A landscape with many valleys, sampled at points; each row gives a point and its height.
From any point a ball takes the steepest step (drop divided by distance) to one of its 2 nearest points. It stops when none of these is lower. Distance is the straight distance between rows; heights are no part of it.
K561: [126 127  81 115 126 115 114 135 121 125  98 127 109 103 129 132 139 119
 138 105 114 145 123]  (h 25.9)
K788: [ 89 154 103 116 179 146 126 170  96 158 107 136 147 153 157 135 174 129
 130 166  51  87  92]  (h 55.7)
K617: [143 101 157 101 110 166 120 148 194 117 188 159 168 170 151 126 197 106
  97  76 104  96 109]  (h 69.9)
K375: [ 90 114 128 137  81  96 148 108 110 154 115  95 120 131 111 149 123 101
 121 121 140 117 127]  (h 45.7)
K827: [ 67 114 141 144 136 156 114 140 101 118 138 156 106 137 120 112 153  90
 145 105 114 145 139]  (h 66.3)
K385: [123 132 173  78  99 133 129 116 134 173 146 154 142 154 123 151 123  53
 131 177 151 130 104]  (h 34.8)
K318: [106  85 117 120  89 137 134 151 160 164 140 120  72 125 137 155 166  87
 114 135 152 169 118]  (h 74.9)
K128: [194 112 110  67  90 110 124 123 183 189 143  68  71 144 133 164 158 118
  82 170 173 202 101]  (h 49.1)
K953: [183 151 102 144  99 109 110  89 118 149 111  63 102 108 120 110 104 131
 139 154 173 196 121]  (h 36.3)
K424: [105 102 143  98  92 154 138 148 158 166 166 130 154 153 147 153 172  82
 116 136 114 122 110]  (h 54.5)
K903: [ 64 113 187  92 115 138 115 143 123 135 179 140 149 173 100 134 157 113
 121 130 124  86 128]  (h 36.4)
K345: [180 151 125 138 182  90 124 114 112  81  71 154  54 103  96  92  67 184
 131 128 139 162 141]  (h 26.3)
K492: [150 163 105 125 146 124  96 118 111  91  85 149 133 106 117 105  95 126
 159 103 119 132 135]  (h 15.1)
K654: [174 135 136 110 127  96 118  94 153 109  96 136  89 122 117 134 123 122
 110 108 158 136 121]  (h 34.0)
K132: [139 134  73 170 152  80 117 134  71 128  59 138  56  75  81  97  55 184
 154 135 126 179 136]  (h 21.1)
K954: [ 44 145 143 157 120 121 134 137  84 118 119 183 175 148 139 136 121  89
 134 129 113  99 153]  (h 54.4)
K865: [ 71 138 129 121 139 150 113 140 124 102 164 209 203 119 131 142 113 137
 138 122 116  49 152]  (h 28.7)
K591: [153 140  78 106 142 142  96 123 114 184 109  89  55 146 154 120 148 141
  96 170 129 206 100]  (h 57.8)
K156: [137 159  95 143 155 123  96 115  68 116  89 124  85  93  94  83  79 159
 175 156 127 176 117]  (h 26.9)
K868: [ 86  79 142 122  71 120 135 122 151 156 162 125 141 119  99 168 144 106
 124 102 148 107 134]  (h 42.0)
K751: [112  78 129  94 103 124 105 126 167 140 151 155 144 101 101 156 168 121
 140  86 124  86  99]  (h 38.0)
K201: [ 92 126 150 112 166 149 103 145 126 111 120 196 110 131 115 112 171 107
 137 121  84 109 106]  (h 59.8)
K968: [180 158 122 119 144  92 125  81 140  98  87 158  79  99 118 120  77 153
 142 124 165 153 140]  (h 30.1)
K884: [128 167  81 143 152 103 151 130  74 147  80 127  50 138 139  92  87 152
 114 161 135 176 140]  (h 70.5)
K311: [164 133 182 206  88 120 149  70 124  88 142 121 111 125 102 107  83 122
 125 130 199 180 157]  (h 33.0)
K432: [146 147 102 180 150 102 164 106 121 122  94 105 142 109 150 117  82 160
 141 148 119 118 148]  (h 76.5)
K695: [163 155  83  94  94 108 132 129 150 133 110  68 133 117 150 137 127 136
 127 114 161 144 145]  (h 45.6)
K429: [167 148 165 189  95 108 163  80 112 118 125  79 135 135 120  85  87 141
 136 150 182 151 148]  (h 36.1)
K859: [ 47 158 104 136 126 143 166 180  95 119 119 172 157 131 151 139 119 112
 143 148 115  75 174]  (h 59.9)
K473: [124  94 186 159 153 136 109  92 141 115 133 163 100 124 112 151 160 112
 124 124 101 138  91]  (h 50.2)
K273: [156  96 162 155 129 126 112  85 153 110 143 116 136 117 115 161 149 132
 122  96 118 130 109]  (h 46.5)
K233: [156 149 146  72 128 155 120 116 161 125 140 135 147 158 159 121 149  81
 111 125 140 125 116]  (h 47.1)
K887: [110 119 126 130 171 140 104 145 128  87 133 195 192 113 114 132  99 171
 123  91 102  50 145]  (h 35.2)
K499: [177 152 146 163 157  99 133  96 107 107  97 124  84  98  80  76  48 194
 153 159 160 154 140]  (h 22.8)
K189: [186 150  91 108  80 115 112 110 148 146 109  87 102 121 141 140 128  90
 127 135 167 196 128]  (h 40.9)
K65: [162 140 154 147 158 132 103  85 111  88 117 135 163 120 108 111  89 139
 146 114 119 110 125]  (h 5.1)
K700: [140 106 143 189 100 122 135  80 129  88 128 145 101  93 108 136  88 116
 136 103 169 169 163]  (h 28.8)
K77: [131 118 109 124 192 137 158 165 152 125 128  98  84 121 160 124 143 181
 115 132 100 126 141]  (h 72.8)
K187: [130 115 150  88  71 137 134 148 140 187 141 142 138 175 129 147 142  24
 102 163 147 174 105]  (h 41.3)
K707: [ 98 116 113  93 134 141 120 151 160 144 164 195 203 113 145 147 167 149
 150 133  90  20 100]  (h 4.1)
K361: [ 89 139 149 152 101 104 146 107  90 123 100 142 150 155 131 136 128  86
 123 115 119 117 140]  (h 49.7)
K698: [149  98 160 102  92 161 130 139 171 129 215 126 215 177 158 149 188 140
  94  68  94  66 114]  (h 72.3)
K324: [159 103 157 120  95 176 122 139 186 118 180 133 166 170 171 139 178  68
  99  85 118 150 129]  (h 66.2)
K997: [120 148 107 126 161 154  99 154  99 131 109  90 131 139 143 109 171 123
 142 121  76 136 105]  (h 69.6)
K296: [104 105 137 120 145 152 108 112 156 122 171 197 180  91 125 157 108 135
 153 127 117  78 123]  (h 28.9)
K115: [125 123 128 102 106  98 134 138 136 131 122 109  46 130 107 132 134 139
 111 124 189 172 135]  (h 79.0)
K538: [113 126 116 182 153  97 134 132  87 103  92 126  86  91  88 102  78 163
 149 117 123 143 160]  (h 14.3)
K131: [ 95 133 104 145 148  92 169 142 100 141  79 147  57 130 138 126 106 136
 122 136 131 137 152]  (h 67.8)
K932: [138 165  90 139 179 105 137 160  68 111  51 123  91 133 109  88  86 164
 126 137 104 141 138]  (h 72.9)
K81: [158 111  86 124 176 124 164 171 173 126 131  91 123 126 179 150 181 183
 112  95  74 107 126]  (h 75.4)
K60: [153 106 177 138  91 115 113  74 139 129 139 106 110 107  69 148 110 125
 130 134 175 152 114]  (h 47.5)
K470: [172 122 143 185 182 100 113 104 108  80  92 142 148  91  77 109  60 173
 140 108  97 119 132]  (h 13.0)
K238: [117 110  78  87  83 114 130 154 146 180 128 101  49 119 131 145 140 117
 107 135 182 182 139]  (h 77.5)
K159: [119 135 121 138 200 144 123 163 105  94  97 128 137 113 108 107  98 178
 143 136  80 101 137]  (h 75.8)
K495: [128 113 101  97 121 114 110 132 161 113 109 157 119  96 114 143 145 124
 135  71 125 100 119]  (h 33.2)
K460: [111 116 189 133 100 128 134 101 125 115 161 115 120 150  96 125 118 114
 122 117 166 132 142]  (h 45.0)
K498: [158 157 138 107 116 150 136 109 161 114 154 124 192 135 165 141 117 107
 124 121 138 110 140]  (h 52.2)
K234: [164 173  76 167 150  96 147 126  97 107  69  99 112 104 142  86  75 169
 145 142 135 152 152]  (h 75.0)
K568: [ 97 107 140  83 124 164 118 147 172 155 179 201 177 136 150 130 178 111
 152 150 106  62  95]  (h 19.4)
K384: [ 92  96 154 162 101 151 125 127 123 137 147 116 104 122 131 144 152  78
 130 130 135 169 128]  (h 71.2)
K966: [ 75 151  98 128 152 103 181 178  93 123  84 150 108 142 139 120 107 141
 133 139 127  89 169]  (h 64.6)
K143: [166 107 120 158 127 101 115  90 147 110 128  87 146  83 125 153 118 170
 131 114 129 135 124]  (h 43.5)
K913: [113 173  78 117 182 145 146 189  94 143  82 110 124 166 169 123 174 143
  97 138  63 101 120]  (h 64.5)
K138: [175  89 168 116  89 113  91  94 176 124 143 111 111 111  76 171 158 121
 121 103 155 158  93]  (h 49.0)
K624: [112 112 129 131 143 134 121 138 134  80 139 161 156 100 104 128  84 173
 127  79 145  79 169]  (h 34.7)
K915: [180 118 144 193 107  78 121  74 129 124 115  54 116 101 108 124 116 169
 123 134 149 154 112]  (h 41.2)
K266: [170 136 126  82 137 130 127 118 175 102 113 155 101 142 159 125 167 105
 106 100 138 135 125]  (h 40.2)
K745: [ 89  88 164 131 107 148 114 129 150 102 189 162 182 148 118 145 164 132
 102  72 121  81 135]  (h 23.9)
K164: [149 143  93 135 173 150 100 137 107 137 104 101  76 135 150 102 152 129
 119 141  97 192  97]  (h 63.6)
K480: [143 130 129 146 185 135 122 132 110 113 120  91 158 131 128 120 136 162
 139 130  72 107 112]  (h 73.5)
K334: [170 165 117 160 115 122 103  94  73 138 111  80 103 104  90  59  82 143
 166 167 156 187 113]  (h 32.1)
K603: [149 150  60 120 188 144 149 202 121 126 103  68 123 138 166 129 171 187
 108 120  57 112 116]  (h 71.0)
K29: [136 139 122 136  80 144 169 115 141 143 159  92 197 155 180 147 123  89
 125 131 141 129 148]  (h 56.4)
K789: [114 136 122 126 136 136 168 133 123 164 131  87  98 142 170 131 127 134
 124 160 138 146 145]  (h 66.4)
K941: [ 64 102 163 121 120 165 116 173 151 144 206 226 206 164 163 132 204 105
 133 145  70  57  89]  (h 1.6)
K314: [106 121 109 171 117 105 144 113 114  99 106 166  88  85 115 125  81 130
 155 101 152 149 167]  (h 22.4)
K479: [146 142 125  98 114 140  98 121 111 169 110  94  78 163 124 128 147  94
 104 162 150 203  95]  (h 52.8)
K774: [146 136 103 168 183 131 143 144 110  89 107 122 174  95 128 118  72 183
 139 123 103  92 165]  (h 77.7)
K140: [155 138 129 144 104 112 123 114 125 108 122  97  32 114 112 100 112 147
 123 134 205 212 153]  (h 80.1)
K377: [115 115 154  96 123 149 114 119 161  91 169 151 164 142 115 135 123 146
 112  82 152  86 143]  (h 29.7)
K702: [179 144 114  73  69 117 145 126 153 184 126  80 107 146 143 144 118  82
 103 169 182 199 121]  (h 45.3)
K952: [ 73 115 179 140 118 142 120 122 109 114 180 128 199 174 131 141 145 128
 106 105 104  71 130]  (h 30.3)
K127: [ 76 143 130 131 166 156 130 165 117 125 140 161 179 140 163 133 165 131
 141 156  63  65 117]  (h 46.4)
K344: [117 115 153 139  92 173 161 141 154 121 174 130 193 166 189 145 139  70
 102 106 142 137 159]  (h 61.1)
K269: [137 113 137 111 151 119 159 143 157 144 140  89  79 158 164 132 165 160
  95 131 123 132 126]  (h 69.8)
K975: [108 139 141  69  78 142 120 149 104 169 130 108 111 167 108 121 139  56
 128 169 162 184 112]  (h 47.4)
K47: [ 92 131 168  98 101 160 125 129 104 134 165 113 169 152 106 129 121 107
 146 146 142 110 131]  (h 41.1)
K958: [155 173  61 114 110 116 134 145 104 115  93  54 154 102 126 104  99 171
 148 122 155 127 156]  (h 49.3)
K161: [193 149 127 211 129  91 136  92 111 128 116  50 125 107 110  72  91 174
 144 156 159 155 132]  (h 39.0)
K638: [ 93 139 109  90 107 142 153 153 128 173 137 112 124 152 163 145 157  81
 116 168 134 131 121]  (h 60.7)
K798: [ 96 127 154 131 148 154 114 154 112 122 172 144 221 157 152 146 177 135
 118 122  56  58 117]  (h 37.8)
K56: [115 106 139 102 135 128 134  99 158 157 150 175 129 104 133 163 123 116
 153 153 140  97 109]  (h 19.8)
K348: [115 106 147 141 184 130  98 118 115 119 117 162 115 103  89 129 127 139
 145 128  85 109 104]  (h 54.6)
K772: [100  93 165  91 109 150 132 117 159 165 192 161 152 131 126 152 113  90
 143 172 161 110 117]  (h 28.1)
K936: [139 116 133  86  76 133 125 154 143 173 132 104 122 161 140 141 189  54
 102 117 119 163  98]  (h 48.2)
K518: [ 97 109 135 131 135 140 139 142 142 140 144 131 154 136 155 137 159 127
 132 122 104  96 127]  (h 60.0)
K339: [ 75 137  88  89 131 142 131 174 128 127 131 211 181  98 133 142 127 139
 146 123 108  30 144]  (h 19.3)
K986: [160 142 144 209 158  87 134  99  72 114  93 123 133  91  65  78  47 181
 162 150 124 110 131]  (h 18.4)

For each start below, name the point where the ball stops.
K774: K56
K384: K538
K695: K538
K617: K65
K884: K65
K702: K538
K81: K745
K654: K65
K138: K538

Call two points neighbours if one is among the 2 nearest of the other. Go from one point of each pair to the other, from neighbour to neighbour, staying as low as possible. Name the highest point that can't be avoided.
K538 and K941: K138
K56 and K65: K698
K56 and K707: K296
K941 and K745: K887
